Points on a hilly landscape, in no order, each with its height.
A ball rolls from a point to the lowest of its 2 nearest points, and stops where none of them is lower. Distance is the straight distance between rows; heights are no part of it.
K_991 h=559: [-26  15  -1  21  -6  25   4   8 -34 -35  19 -21 -22   5 -22 -11   7  31
 -22  20  26 -28  15  -3 -39  -2  12   7  -9  36  30   3  44  -2  54 -20
   2  -9  -2  10  -3  11  38   0 -22]
K_274 h=305: [ -9 -14  -5  25 -19 -15  41 -32 -45  -6  -3   4  -4  11 -52 -22  25 -14
  -9   9 -67 -18  -7 -41 -29  13   7  -2 -57 -13  30  25  33   5  -8 -16
  14 -27  45  23   4  52  68 -11  20]
K_735 h=254: [  1  19 -42  16   1   3  19  26 -17  28 -12  20   4 -11 -21 -20  24 -11
 -39  -2   1 -32  -5   0  -4  -1  29 -29   2 -14  20  -2  41  -1  -7  17
  39  -5  -4 -17  30 -38  12  -1  43]
K_915 h=527: [-20 -45 -11  11 -11   5  -2 -11 -42 -41  23   6 -11  -4 -23 -37  28  16
 -17 -25 -13  -3 -11  24  16   2 -21   8 -35   0  13   2  14   7  14 -33
  -7   8  -9  42  -5  24  12 -38   3]
K_751 h=339: [ 17 -19   1  12 -15 -10  22 -11 -29   2  27 -23 -11  -5 -28  13   0 -14
  16  49 -30  16 -23 -12 -12  -6  50  -6 -13 -46  28 -16  -1 -14 -26 -19
  25 -13  14  75 -22  34  47   2  19]
K_830 h=602: [-22  37  -8  35 -10  48  34  16 -26 -14  18 -28 -17  10 -40 -15  31  -1
 -21  45   5 -18  26  14 -51  -3  10  -3 -13  65  32  15  53  11  41 -16
  23 -15  35 -11 -16   9  41   4  26]
K_865 h=385: [  0  15  -1  18  -7 -20  37 -24 -23  18   2  -8   7  -3 -39   2  19  -5
  -3  21 -42 -16  -2 -32 -41  10  29  -3 -17   3  22  11  29  -4  -4   8
  35 -13  43   7 -11  28  52   8  32]
K_954 h=563: [ -8 -36 -40 -26 -32  23 -16 -15 -11  -6  40  37   0  17   2  -8 -15  -8
  -7 -32   9   1   8   7  25 -22 -37 -23 -24   1  -5  27  33  40  41 -13
 -26 -35 -42 -27  17 -25  -9   0 -24]
K_932 h=787: [-56   9 -11 -13  21  31 -32  12  -5 -31  -6 -13 -22 -17  13 -22   4  64
 -19 -15  23 -10  -7  48   1 -29   2 -27  24   5 -16  22  18   1  78  -5
  -6 -12 -32  12  51 -14 -23 -14 -14]
K_194 h=702: [-43  36 -10   0  30  56  -3  33  25 -16 -18  24  32  42  37 -17  -1 -26
  25  26  35  22  16  13  46 -62 -41  26  10  21  14 -14 -18  -4  51  -7
 -38 -26 -19 -30 -28 -52 -53  25 -35]
K_4 h=369: [ 14 -51  56 -19  -9 -63 -34 -38  -2 -37  28   5  15  -3  -4   5  12   9
  20 -37 -22 -15 -16  -8  -9  16 -22  37 -20 -15 -10  -9 -28  -3  -8  18
 -16  36 -14   9 -37  50  11 -13 -42]
K_216 h=505: [ 32   5  55  -5 -28  -8  16  -4  -2 -29  27 -42 -23  12 -26  10 -47   0
  20  27  -4  18   7   5 -30  36 -28   1   8  51  -7   5  -9 -13   7 -13
 -37  -4  58   1 -17  56  13  -8 -22]
K_283 h=714: [-49  30 -44  -4  20  51  22  50 -10   6  -3   4 -11  16  -4 -21  16  -5
 -25  11 -11  12  26  -7  13 -10 -33 -14  38  22  15  23  37  33  -7 -35
  17 -39   9  -9  22 -33  -5   6  -9]
K_652 h=491: [ 24  33 -17  24  -8  17   3  38  -2 -10  -4 -20 -27  -3   3  13 -53  -8
  -5   4  41 -41  34  -2 -15 -10 -25 -27   9  46  -8  19  62 -19  53  -7
 -40   6 -11 -30  64  -3  22 -18  -8]
K_49 h=744: [-30  -2  17 -23  13  22   0  22  -1 -20 -26 -15  -1   3 -10  -7   0  25
  -2  -2   7  29 -16  -1   7  30 -45  25  38  40 -13   9   8  16 -17 -19
 -14 -22  25  -4  -3  12   6  -8 -64]
K_160 h=72: [ 50 -19 -11  18 -32 -30  -6 -16  24  39  16  -8  12 -32   7  33 -35  -8
  -4   2   3 -13  12   9 -22 -18  34 -67  13 -18   7  15  17  30  -1  21
 -12   7 -13 -38  42  -7  -8   7  49]
K_604 h=522: [ 34 -13  36 -18 -20 -10   4 -13   4 -13  10 -15  -8   9  -4  18 -42 -14
  12   6   9  10   1  -9  -9  26 -31  -8  14  31  -8  -2   3   7 -12  -7
 -39  -7  31 -17  -9  36   9   3 -40]
K_619 h=487: [-20  72   2 -16  14 -42  10  15 -28  29  -5 -35  -8  40 -17  41   7  -3
   4  54 -16 -26   9 -58  18  -3  84  71 -46 -19   4 -31  12 -31   7  33
  69  32  15   7 -45  25  51  21  -6]
K_797 h=277: [  9   3  14  17  -9 -17  12 -21  -7   2  31 -22  -8   5 -13   9  10  -6
  24  32 -37   2 -12   4 -11  11  32  18 -21 -33  15 -13 -35 -34 -11 -12
  18   6  31  65 -42  24  25   2  47]
K_951 h=471: [ 44  37  -9  26  -8   1   7  27  29  24   1 -15  -3 -17   2  27 -49 -25
  -2   5  37 -32  29  -7 -23  -5 -10 -34  12  46 -11  20  55  -9  28  18
 -28   4  11 -55  56  -9  13  -9  14]
K_267 h=228: [ 28   5  28  13  -1  -8   1  -5  31  14   0 -17  11 -13  31  23  -1  -3
  13  21  32  -8  10   8  -6   6   8   3  12   3   5 -19 -23  -1  -8  11
 -26  11  13  -8 -31 -16 -12   8  -1]
K_927 h=354: [-53  38   8 -13  51   0 -14  20   2   2 -57 -24  -8 -33  14  15  25  70
  -2  10   8  14 -28  10  11  22  10  28  40   2 -24  -8 -17 -15  -2  15
  36  11  -5  35   0 -19 -15  -9 -32]
K_747 h=368: [ 16 -30  -1  18 -16  11  30  -2 -47 -10  15 -27 -24 -14 -44  -1 -15  -1
   1  35 -29  23 -15 -14 -11  11  13 -16  -2 -13  19  -6  20  -4 -24 -32
  10 -16  16  67  -3  48  53  -9  -2]
K_7 h=817: [-57  41   5  -2  20  -1 -29  -5  -5 -25  21 -24 -20  -4  13  11  -3  61
   9  19  -4 -10 -21  12 -36 -14  59  -1 -14  -3   6   6   1 -34  65   8
  37  -7   4  39  25  21  16  18  32]
K_564 h=338: [ 33 -11 -12  32 -42   6  15 -10 -20   4  53  14 -36  11  -6  -3 -69 -48
  16  13 -24 -16  -4  -8   4 -11   6 -35 -21  -5  17   0   8 -36  35   1
  -1 -18 -35  18  37  30 -12  30  43]
K_359 h=298: [ 14  12 -19   8  12   0  -8  24  -1  -3 -18  13 -27 -22   8 -33 -10   2
 -18 -39  35 -14   6  30  34   1 -12 -21   7  -8 -29   1  -4 -26  13   9
 -23  24 -39 -13  47 -34 -28 -33   4]
K_924 h=735: [-52  44 -26   6  34  48   7  51  -5   6 -28  -9 -12  -9   9 -21  23  24
 -30  18  20   1   4  32  13  -8  -7 -11  41  14   8  11  20   9  12 -15
  23 -26   0  -1  26 -53 -20   3  10]
K_879 h=643: [-24  17 -19  12 -17  60  27  23 -26 -21  21 -23 -28  24 -31 -18   7  -6
 -17  28  -8  14  32  18 -23  -4 -34 -30   9  63  22  30  44  22  29 -51
   2 -28  38  -5   9  15  16 -10  10]
K_282 h=347: [ 10 -24 -20  -9 -33  39  26  -3   3  -2  20  -5 -14  20 -18   9 -24 -34
  10   4 -18  43   2  13  15  25 -52 -36  -4  25  -6  21   5  29 -28 -42
 -17 -34  40   5   5  26  -3 -13  22]
K_807 h=571: [-19 -18   9  12 -12   3   3  -8 -38 -34  17 -16  -1   6 -28  -9  31  35
 -21   3  13 -10  -3   9 -20  13  -1  35 -27  28  22  -9  27  11  19 -26
  -9   4  11  22 -31  10  42 -24 -25]
K_168 h=418: [-63   7 -22 -27  44  13 -20  15  -6  -2 -40  10  -7 -10   7  -9  16  55
 -13 -18 -12  30 -31 -12  16  -2  10  10  26 -13 -21   6   9   6 -15  -8
  44 -15  -7  27  22  -3   0   0 -23]
K_724 h=420: [ -5 -26   0  -2 -15  15 -20 -25  -5 -20  46  26  -8   7  20  -3 -28  -2
  18  -1   5   6 -19  11  19 -24  -4   2 -18  -6  -4 -10 -14 -18  26  -2
 -10 -17 -32  26   2  21 -17  15  -4]
K_53 h=466: [-66   6 -10 -22  27  22  -9  18 -16 -16 -36 -10  -3   7 -18  -8  13  63
 -22 -10 -13  22 -17 -15 -17  16  -6  -1  30  18 -11  23  23  18   6 -22
  34 -25  18  18  20  13  14  -5 -31]
K_787 h=468: [ 15 -44  13 -24  -2   9 -26 -21   2   4  11 -24  15 -30  21  26  14   5
  23  26  11  45 -39  36   8 -36  33   9  17 -48  -4 -38 -41  14 -54   0
  16  10 -20  66 -20   3 -20   5 -10]
K_511 h=533: [ 41 -34  38 -40  -5  -3  -2   7  14 -21 -12 -17   4  12  -8   9 -22 -42
  20 -15  11  29 -10   0  25  35 -82  14  21  19 -21 -14  -5  11 -48 -14
 -46   8  26 -18 -12  26  -1 -11 -72]
K_713 h=499: [  9 -48  18 -31   1 -24   9 -12   0 -10 -10   5  -2  15 -17  -6  13 -35
  -3 -26 -36  21 -12 -27   9  53 -52  24  -8 -15 -22  -1 -25  10 -75 -11
 -17  -5  36  21 -49  53  14 -10  -9]
K_990 h=137: [ 27  10 -32  11 -16  -2   3  11  24  54  10   9  11 -31  -5  27 -40 -23
 -15   3  12 -11  -3  -7 -20 -17  23 -64  32  -3  -1  14  45  20  -1  35
  17 -22 -11 -47  69 -24  -3  24  27]
K_289 h=206: [ 35 -37  13  -7   0 -35 -11 -21  27  17 -26 -17   8 -44   5   7  38  22
  -4 -40   2  18   4  40   4  17   9 -22  21 -39  -9  -2 -41  34 -48  -6
 -15  52  -2  -5  -8 -21 -21 -44  14]
K_85 h=440: [ 19 -60   8   2   0  -7 -14 -14 -24 -38  13  24 -10  -7 -12 -39  29 -29
   0 -53 -21  -1 -20   8  35   8 -24  31 -38 -22 -11 -22 -30 -27 -25   5
  -6  36 -46  46 -29  27  -8 -36 -13]
K_816 h=492: [ 27 -17 -52 -10 -27  40  21  16   1  34   8   2  -9  -8 -10  12 -51 -46
   1  -1  -2  37  -2  -6  33   4 -30 -56  25 -16   0  13  29  40 -40 -23
   8 -37 -12 -24  64 -21  -4  13   0]
K_634 h=193: [ 39  -2   7  18 -12 -17  -2   0  24  28  13   6  13 -13  25  16  -4 -17
  -5  25  21 -18   4  18 -12 -21  44 -14   5 -26  18 -23 -27 -12 -14  24
  -1  14 -11   3  -9 -30 -18  15  39]
K_894 h=386: [-58   4  -9 -15   1  37   8  -4 -16 -19 -10 -19  -3  16 -26  -4   3  49
  -6  10 -12  31 -10   0 -39   0   8 -13   1  31   5  24  19  27  16 -28
  28 -37  40  15   8  29  17  -6  -6]
K_186 h=772: [-58   0  -1  -8  21  43 -32  15  -1 -24 -13 -32   7 -23   7  -4  15  72
 -15   1  44   7 -16  43  -9 -25   5  -8  33  21  -4  14  26  30  45  -7
  -8 -14 -16   5  30 -19  -6 -10 -49]
K_408 h=14: [ 56 -25   1  15 -33 -40   5 -24  18  16   6  -8   9 -22  -5  22 -16  -5
   3 -22  -7 -13  21   4 -20   9  10 -40   1 -10   6  11   0  19 -13   2
 -25  29   7 -31  19   3  -3 -15  41]
K_269 h=262: [-22   2  -7  11  -3  -9  10 -13  -7  -4 -18 -32  -3 -15 -23  -9  17  54
 -12 -14 -11  -1  -7  19 -35  28  13 -17  -4  13   5  22   8   9  23 -14
   8   5  38  13  13  13   6 -31  24]
K_284 h=642: [-22  28 -20  -2  15  32 -11  21  -8   1  -4  18  13  11  25   4  -6   6
 -10  26  41  -4  -2 -21   2 -33  28  23   4  10  14 -15  23   2  11   7
  12 -24 -20 -14   1 -36   5  33 -29]
K_412 h=357: [ -4  40   9   6  42   3   1  28  12  15 -41  30  -9  13  27 -13 -20 -18
  10  -8  -9 -16  -5 -17  22  23   0  27  10  -4 -31 -20 -47 -69  -6  25
  13  15 -13  18  -8  -8 -39  20  -5]
K_846 h=752: [-39  26 -12   8  26  49  -4  43 -14   3 -34 -47 -12 -32  -4   2  10  50
 -25  40  37  12 -10  37 -10  -3  19 -15  54  13  16   0  21   9   6 -14
  22 -13  -1  23  34 -33   3  -8 -26]
K_895 h=426: [-10  25 -16  12  -3 -14  20  -7 -30  15  11  12   6  12 -16   5  14  -6
 -10  24 -14 -25  -2 -49 -26 -11  52  18 -32  -9  25  -7  37 -11   3  16
  53  -5  11  10  -9   5  51  25  23]
K_737 h=517: [ 22 -21  -8 -35   7 -15 -27 -14   8  11  -3  25  26   3  36   8  23 -10
   5   4   9  26 -24  24   8 -45  72  30 -29 -53  -7 -43 -56 -27 -38  23
  25  32 -55  21 -22 -18 -27  13  18]
K_844 h=263: [ 50 -11  32 -11   3 -23   7 -11  40  43 -29 -34  10 -28  11  33 -14  -2
  20   6 -32  23  10   3  -5  31   6 -32  59 -26 -10   6 -46  10 -72  -7
   3  23  33  -3 -11  12 -18   4  24]
K_632 h=456: [ 52  32  12  36  -4 -25  14  13  10  23   3 -27  -7 -20 -16  26 -31 -13
  -2  11   8 -40  38 -18 -43  13   8 -20  19  48  -1   5  31 -16  18  16
 -22  30  23 -42  23  10  26  -8  19]
K_246 h=530: [  6  -9  -6 -53  16 -44 -46 -19   5  13  -9  20  20   0  46  19   1  12
  14   2  -1  28 -24 -12  17 -52  91  23 -33 -40 -18 -36 -44 -33 -29  31
  35  23 -48   4  11   1 -24  29  -2]
K_593 h=486: [-26 -43  -8  10  -2  10  -2  -4 -42 -40  20  21 -14  10 -22 -46  51  -4
  -8 -26 -24  -1 -14  17  36  -8 -15  46 -49 -19   5  -8 -16 -15  -3 -22
   0  16 -23  63 -34  17  10 -41  12]
K_360 h=475: [ 19  21  63 -11 -22 -19  32  -3  -1 -13  -6 -47  -6  29 -40  11 -10  15
   8  44 -15  15  12  -8 -40  37 -11  41  12  47  -1   3 -12  16 -15  10
 -10  -9  65  -8 -67  37  29  -4 -23]
K_231 h=202: [ 36  16 -42  19  -8   3  18  36  -2  45  -7  14  10 -26 -22  -4  -3 -35
 -36  -3  27 -29   9 -11  -2   0  21 -35  15  -7   9 -12  49  11 -27  26
  20   2  -4 -44  50 -45  14   6  21]
K_684 h=464: [-21  47  -3 -16  18 -21  13  15 -44   6   1  -6 -12  49 -16  11  -9  -9
   8  35 -21 -17   1 -75   7  -9  58  60 -39  -8   2 -22  21 -31  -2  18
  53   3  13  20 -28  29  58  34 -14]
K_423 h=716: [-56  34  16  -1  38  42 -16  29  -5 -42  -9   9   9  33  23  -2   3   3
  15  28  19   4   6 -10  34 -36 -43  51  10  41   9  -8   0  -2  50 -10
 -28 -15 -18  -8 -26 -19 -22  23 -59]
K_104 h=454: [ 39  23  48   9 -25 -38  36  -2  -7   6   2 -36   0  17 -48  14 -10 -12
   6  35 -18 -18  37 -33 -45  39   4  28   7  46   5   0   9   7 -10  18
  -7  11  56 -33 -54  31  42   0  -9]
K_401 h=738: [-14  61  -5  13  28  50  18  36  13  54  17  35  19  26  -8   2   4 -73
  -7  65  -8   7  -8 -14   2 -26  -1   3  26  43  12 -14  19 -19  -4  29
  54 -20  27 -22   1 -24   0  59  56]
K_906 h=195: [ 13  -7  -7 -20  11  -4 -10  -5  79  21 -22  13  12 -21  45  -7  26 -23
  12 -53  48  18   0  44  33  -6 -33 -16  -6 -22 -26   4 -37  18  -4  23
 -51   5 -25 -68   3 -54 -54 -16  -8]
K_417 h=404: [ 13 -25 -43  -7 -46  24  27 -23   1  11  32  13 -12  20 -14  10 -23 -35
  11 -21 -23  18   4  14  19  16 -56 -48 -32  14  -9  39  21  36   2 -25
 -13 -31  23 -23  24   5 -13  -4  56]
K_890 h=455: [  8 -22 -57 -19 -29  32  12   9   3  30  15  28 -19  12   2  -3 -39 -47
  10 -27 -26  31   2   4  52   0 -48 -54  -4 -18 -20  28  12  22 -17 -16
  -1 -37 -34 -20  51 -23 -31  10  29]
K_254 h=97: [ 47 -27  22  28 -33 -42   8 -39   4   6  11 -30  -6 -27 -22  20 -27  16
  26 -14 -49   0  11  18 -19  15  11 -47  -4 -22   7  25 -30   2   0 -18
 -20  35  19  11  24  40  -5 -19  65]
K_380 h=173: [ 21 -20 -27  32 -28  -1  30  -9 -57 -11  15  14 -15   4 -46 -26   3 -21
 -26  -2 -23 -34   5 -36 -14   3   9 -15 -43  -4  38   3  54   5   9 -24
   7 -11  -3  16  13  24  49  -5   6]
K_776 h=333: [-19 -27  47 -22  -5 -40 -33 -37   6 -39  29   9  26  14  15   8  15  29
  14 -19  11  -6 -19   1 -14   2 -16  48 -33  20  -7  -4  -9  11  25  19
 -18  10   2 -16 -33  26   9  -8 -45]
K_732 h=326: [ 23   9  22 -11  21 -16   2   4  20  15 -29   3 -10 -10  13   5 -23 -22
   6 -10 -15   4  -5 -28  18  36 -20   2  36 -14 -31 -12 -33 -37 -46  11
   1   8   5   8  -6   5 -25  14 -19]
K_904 h=163: [-22  -7   5  13 -21 -34   7 -36  13  -9   0 -18  18  -5  -9  -3  44  61
  -7 -29   2 -14   9  43 -41  13  15 -14 -30   6   3  26  -8  29  30   7
  -9  10  43 -26  -7  -4  -7 -41  52]
K_957 h=473: [  0 -22  19  -1  -1 -28  20 -12   1 -13 -11  -6 -14  13 -21 -11  21 -20
   3 -22 -41   8   0  -4   5  62 -56  20 -18   4 -18  11 -40 -17 -37 -20
 -13  14  53  24 -37  43   4 -28  26]
K_96 h=191: [ 63 -47  29  10 -29 -73 -17 -43  -3   9   2   0  18 -26  -4   9   8  21
  -4 -15 -10 -43  28 -26 -20   2  55   5  -6 -43  29  -7 -12   7  -5   3
 -16  53 -36  -5 -25   4  37 -16   5]
K_323 h=828: [-35  36   5  19   6 -33 -15 -29  -1  -2  21 -12 -10  -5  -4   7  -3  36
  11   7 -25 -36  -4  -9 -52  -4  59  -6 -26 -11  13  19   5 -38  59  24
  37   0  17  22  26  26  24  18  49]
K_547 h=350: [ -8   7 -18   7  28  -6  -5  12  -8  -9 -26  48 -20   4   7 -51  25   8
 -25 -46   6 -12  -2   9  27  11  11  21  -6 -19 -24  -9 -27 -40   5  29
  12  26 -48   8  -2 -33 -36 -25   3]
K_550 h=145: [ 19 -30  37   6  -7 -66 -33 -43  33   5  -6   7  28 -13  30   8  34  41
  -3 -36  13 -38  29  -4 -21  -2  34  18 -13 -24   4   3 -29  20  13  20
 -30  51 -30 -37 -39 -16   8 -19   9]
K_190 h=801: [-51  13 -16  -8  12  11 -35  -1  -9 -22  11   6 -16 -13  20 -15  -3  61
 -11  -1  17 -12 -25  36  -9 -39  42 -28  -1 -21  -8   8   7 -14  63  10
  16 -11 -37  28  42  -8 -19   3  15]
K_139 h=152: [ 19 -14  -1  -8  -5  -3 -10 -16  57  13  -8  -6   3 -34  35   2  22   2
   4 -36  30  30  -3  62  18   7 -18 -35   8 -26 -26   8 -44  28 -19   6
 -31  11   1 -22   7 -36 -53 -27  30]
K_984 h=436: [ 15 -47  33 -24  17 -10 -28 -13   3  -2 -11 -22   6 -43  13  18  -3  18
  21  -7 -11  37 -44  12  18  -9   3   4  38 -36 -27 -21 -36  -1 -58  11
  14  15 -19  56  -7  26 -12   0 -48]
K_508 h=403: [ 16 -52  18   1  -7 -53 -12 -37 -12 -23   9  19  -4  -9 -18 -17   9  -6
   0 -52 -39  -7 -13 -18   7  27 -11  14 -33 -34 -12  -4 -26 -19 -19   1
  -7  30 -24  27 -21  39   1 -22  -8]
K_8 h=688: [-46  17 -23 -23   5  57 -17  12  22 -12  18  23  18  22  41  -8  10  -5
  15  11  31  24   9  29  34 -70 -36  -4   9  11   8  12   5  20  59 -13
 -34 -40 -21 -24  -6 -54 -41  15 -28]
K_259 h=518: [  2  12 -11  20 -12  21   0  23 -15 -18   4 -30 -31 -11 -21   0 -31  23
 -19   1  25 -23  18  13 -32  -1   2 -42   8  35   6  17  53  -6  57 -15
 -20   1  -3  -5  53  15  18 -13  -5]
K_896 h=520: [ 32 -45  41 -36   8 -21  -9  -8  16  -8 -16 -18   7  -8  -4   8  13 -21
  11 -27 -13  25 -13   6   9  40 -56  23  13  -8 -24 -20 -30  16 -70  -8
 -27  23  13   5 -39  32  -8 -19 -43]
K_563 h=713: [-24  34 -23  -4  49  52  -4  44  22   0 -65  34  52  40  31 -29  -7 -49
  21  15  33  28   6 -17  52 -38 -25  46  13  -2   5 -32 -29   1   3  13
 -11 -16 -42 -42 -22 -58 -36  36 -59]
K_662 h=721: [-16  42 -12 -16  38  34   2  32  41  25 -46  35  32  24  42  -3  -5 -45
  17  15  18  21 -13 -18  37  -8  -5  28  15 -11 -10 -19 -31 -14 -35  20
  14 -23  -3 -35 -10 -45 -41  47 -14]
K_314 h=405: [ 16 -29  56 -38  22 -38 -38 -17   3 -21  -9  -5  14 -16  15  11   2   7
  30 -26 -19  12 -33 -18  16  -1  -8  37  14 -29 -36 -26 -31 -16 -41  35
   7  28 -28  30 -24  34  -1   4 -70]
K_901 h=519: [ 53  -5 -28   8 -24  20   6  18  13  25   0 -22  -3 -28   5  26 -55 -30
   6   9  40  17   3  20  16  -9 -16 -50  29 -14  -3  -1  16  19 -32 -10
 -30  -9 -15 -26  69 -32  -4  -5  -7]
K_571 h=672: [-53   3 -21 -32   9  50 -22  11   3 -22  17  17  34  28  32  -2  31   4
   5  15  34  38  -1  14  37 -75 -19  30  -7  11  16  -6  21  53  13 -21
 -12 -36 -18 -22 -16 -43 -13  17 -51]
K_28 h=437: [ 25 -29  15  15 -23 -61   8 -41  -8 -23  10   4  -5   1 -21 -11   7  -4
  -3 -44 -38 -25  14  -7 -13  47 -31   7 -50  -7   2  18 -17 -11   3 -14
 -26  31  26  -2  -8  35  12 -34  25]
K_925 h=729: [ -9  67  -3   9  38  33  13  42  24  43 -23  38  29  33  20   4  -8 -57
   6  41   0 -11  -7 -27  13  -6   6  21  15  23  -5 -15 -14 -39  -7  45
  43  -9  16 -21  -4 -35 -23  56  35]
K_799 h=467: [-29 -25 -21 -20  12  16 -26   0 -27 -26   7  31  -4  -2  10 -23   2  18
  -4 -17  -9  15 -26  -3  29 -35   5  14  -2 -15 -11  -1   2  -6   0  -6
  21  -8 -44  37  17   9  -9   2 -24]
K_565 h=389: [-34  49  -9  14  42   6   7  26  -9   4 -29  54  -8  53  16 -38  -5 -21
   1 -13 -29 -30  15 -38  23  18 -11  43 -21  14 -22  -4 -39 -64  18  23
  31  13  -7   7 -14  -6 -27  20  22]
K_192 h=377: [ 17  -8  -6  14 -21   0   7 -19   6   8  36  14 -22   4   8   8 -42 -24
  15   2 -21  -2  -9  -3   8   7  -8 -34 -11  -8  -2  11 -12 -26  11   1
  -2 -20  -5   8  20  20 -32  24  42]
K_659 h=295: [ 37  -2   7  -8  14 -19  26  13  14  38 -32 -16  -3 -12  -8  16   3 -33
   3  12 -32   9   5 -23   9  47 -12  -2  41 -20 -17  -8 -32 -14 -82   0
  20  17  34  22 -24   8  -6   3  14]
K_538 h=190: [ 14 -24  23  17 -15 -51   3 -50  -5   4   6 -18   8 -14 -22  13  15  27
  18   0 -62  -5  -3   1 -24  12  39 -17 -15 -46  17  17 -27  -4  -5 -11
  11  20  23  35  -9  37  19 -16  39]
K_350 h=265: [ 10 -31 -16   9 -25  33  35   2 -32  -7  19  -4 -30   9 -36  -6 -31 -29
   0  20 -35  30  -2 -15   9  14 -33 -32   0  11   6  13  24  12 -27 -42
  -2 -34  30  25   9  48  27  -3  14]
K_138 h=300: [-23  33  19 -17  36 -11  -3  17  23  32 -55 -27  14 -29  22  34   9  36
  12  32   8  28 -22  -2   5  15  22  14  60 -17 -19 -11 -26  -5 -44  18
  28   0  17  16  -7 -28 -15   9 -31]
K_415 h=87: [ 12 -20   3  11 -26 -48 -10 -35  22   1  14   3   9 -18  15   1  15  32
 -10 -37  15 -22  19  23 -22   1  16 -14 -22  -5  -1  14  -5  19  22  10
 -26  19   3 -31   0  -9  -9 -27  34]
K_398 h=256: [ 40  27 -34  29   2  -9  12  40   1  14 -22  14 -10 -16  -2 -19 -12 -26
 -22 -34  41 -42  23   3  15   9  -4 -13  -2  -4 -16  -5  25 -11   0  12
 -18  28 -20 -39  56 -46  -4 -27  20]
K_541 h=255: [-13   2  16  11  -1 -34 -11 -35  36 -11   9  32  13  18  33 -19  42   5
  -3 -44  29 -34  18  22  -5   5  -5  36 -63  -4 -17  -7 -38  -3  36  35
 -28  35 -11 -31 -44 -27 -35 -20  34]
K_576 h=304: [-14  22 -34  12  19  -5  16  21 -11  17 -29  25 -14  -7 -10 -32  29   2
 -26 -18  -8 -20  -2   0  10  21  11  -5   5 -15  -4   1   6 -19 -16  12
  41   2  -5   7  11 -32  -8 -10  41]
K_428 h=537: [ 31 -26 -20  -6 -30  29  -4  -7  14  11  28   8   0 -10  16  15 -35 -22
   5   2  41  14   3  18  16 -23 -18 -34   1  -1   3   3  16  30  11  -8
 -38 -25 -19 -25  21 -19 -15   8 -21]
K_686 h=624: [-29  47 -16  15  24  29   9  33 -14   4 -14  26  -6  30   5 -13 -14 -14
 -17   3   6 -28  22 -56  -3   3 -12  14  14  36   7   9  37  -6  28   2
  19 -23  -3 -30   8 -16  13  37 -26]
K_367 h=240: [ 28 -33  29  -1 -21 -57 -26 -53   8   1  17 -13  16 -26   2  20  18  41
  20   0 -28 -12   1   5 -17 -13  67   2  -7 -61  25   1 -36   0   2  -5
   7  42 -19  30 -29  15  21  -8  24]
K_527 h=606: [-18  15  -2   1   7   3  -7  11  -9 -14  -4  34  -2  29   3 -11 -21  -1
 -14 -29  16 -31  14 -46   6  23 -37  18  -3  32  -4   6  28  -7  32  -1
 -16  -9  -6 -33   5   4   8  14 -59]
K_738 h=225: [  7  11   7   9  21 -21  -8  -7  60  13 -32  26  12  -2  47 -11  39 -14
   4 -44  38 -14  18  22  10  15 -16  19 -27  -7 -24 -10 -46  -1   5  38
 -39  31 -17 -58 -32 -50 -52 -18  12]
K_851 h=294: [-18 -17  27   6  -6 -21 -29 -29  10 -32  34  27  15  23  24 -12  25   9
   5 -31  30 -24  -1  17   2  -3 -23  47 -56  21  -5 -11 -18  -1  48  17
 -34  19 -15 -15 -35   0 -10 -14 -13]
K_958 h=658: [-39  23 -15 -23  17  55  -1  26 -14 -13   5  26  27  43  21   3   8 -20
   4  42  38  34   8 -32  26 -65  -7  42   5  20  18 -19  28  41  -6 -21
  -1 -42 -13 -23 -19 -35   3  41 -54]
K_553 h=264: [-12  26  26  -8  19   3   3   8  36  14 -30 -29  15 -12  32  33  16  16
  19  35  24  25 -14  10  -2   9   7  27  33   7  -8 -16 -27   6 -27  10
   1  -6  24   3 -35 -25 -21  18  -9]
K_554 h=272: [ 35 -21 -23  32 -34   1  13  -4 -50 -11  38  22 -20  15 -27 -18 -45 -33
 -11   5 -11 -37  -1 -37  -6 -13  25 -11 -28 -15  32 -18  26 -24  24  -7
   3 -10 -45  21  19  24  25  19   1]
K_126 h=588: [ -8 -19 -29  -9 -12  -5  -6  -5 -17  -6   4  36   4   4 -12 -13  -9  12
 -28 -44  18 -16   7 -29  -3   4 -11  -5 -10   1   4   8  47  25  13  -4
  -1 -21 -27 -32  28  -9  21   2 -45]
K_93 h=683: [-57  26 -31  -9   3  62  16  29 -10 -17  32   2 -17  37   5  -5   8  -8
  -6  30 -14  26  36  10  -2 -28 -54 -28  22  44  14  35  29  35  34 -49
  -6 -47  22  -2   7 -12 -16   4 -10]
K_582 h=730: [-45  13  17 -10  27  38 -13  27   2 -29 -19  -7   3   4   8  -6  11  18
  11   9  20  22  -7  11  33  -5 -58  29  34  41   0   2   6   5  17 -20
 -23 -18   0  -6  -8  -9 -14  -1 -67]
K_130 h=238: [ 54 -30  39 -25 -10 -26 -16 -24  52  25 -23 -24  24 -28  31  27  16   4
  19 -23  -6  16  26  24  -6  19  -7 -18  31 -22  -4  -1 -60  32 -54 -18
 -30  39  11 -33 -36  -3 -18 -15  17]
K_507 h=429: [ 16  28  32  23  -6 -28  18 -14  -5   5  18 -29  -9   7 -26  10 -17   1
   8  20 -23 -29  21 -28 -46  29  14   4   1  30   8  12  15 -22  23  21
   6  -1  45  -9 -13  36  34  12  10]
K_155 h=497: [ 27 -42  -3 -19  -5  20 -22 -17   3  -4  20  10  17 -11  26  -3  29 -24
  11   1  19  26 -32  54  16 -39  26  20 -16 -43  -4 -43 -56 -11 -43   9
   2  19 -53  42 -27 -11 -38  -2   8]
K_144 h=140: [ 42  -4   1  22 -18 -22   3  -8   8  48  15   2  22 -30  -6  29  -6 -15
  -4  33 -14  -9  -9   4 -25 -21  59 -50  19 -30  30  -4   4   1 -21  24
  34  10  -2   3  14 -14   5  23  68]

Two balls start at each pair of points below. Name the first point that both come to, or write -.
K_807, K_49 -> -
K_246, K_138 -> -
K_547, K_168 -> K_160
K_582, K_563 -> K_194
K_957, K_216 -> -
K_732, K_713 -> K_139
K_401, K_951 -> -

For each start below, name every point that the ball comes to, in order.
K_511 -> K_896 K_713 K_957 K_28 K_508 K_4 K_776 K_851 K_541 K_738 K_906 K_139
K_412 -> K_732 K_659 K_844 K_130 K_289 K_139
K_259 -> K_652 K_951 K_632 K_507 K_865 K_274 K_380
K_799 -> K_168 K_927 K_138 K_553 K_267 K_634 K_144 K_160 K_408
K_565 -> K_547 K_359 K_398 K_231 K_990 K_160 K_408
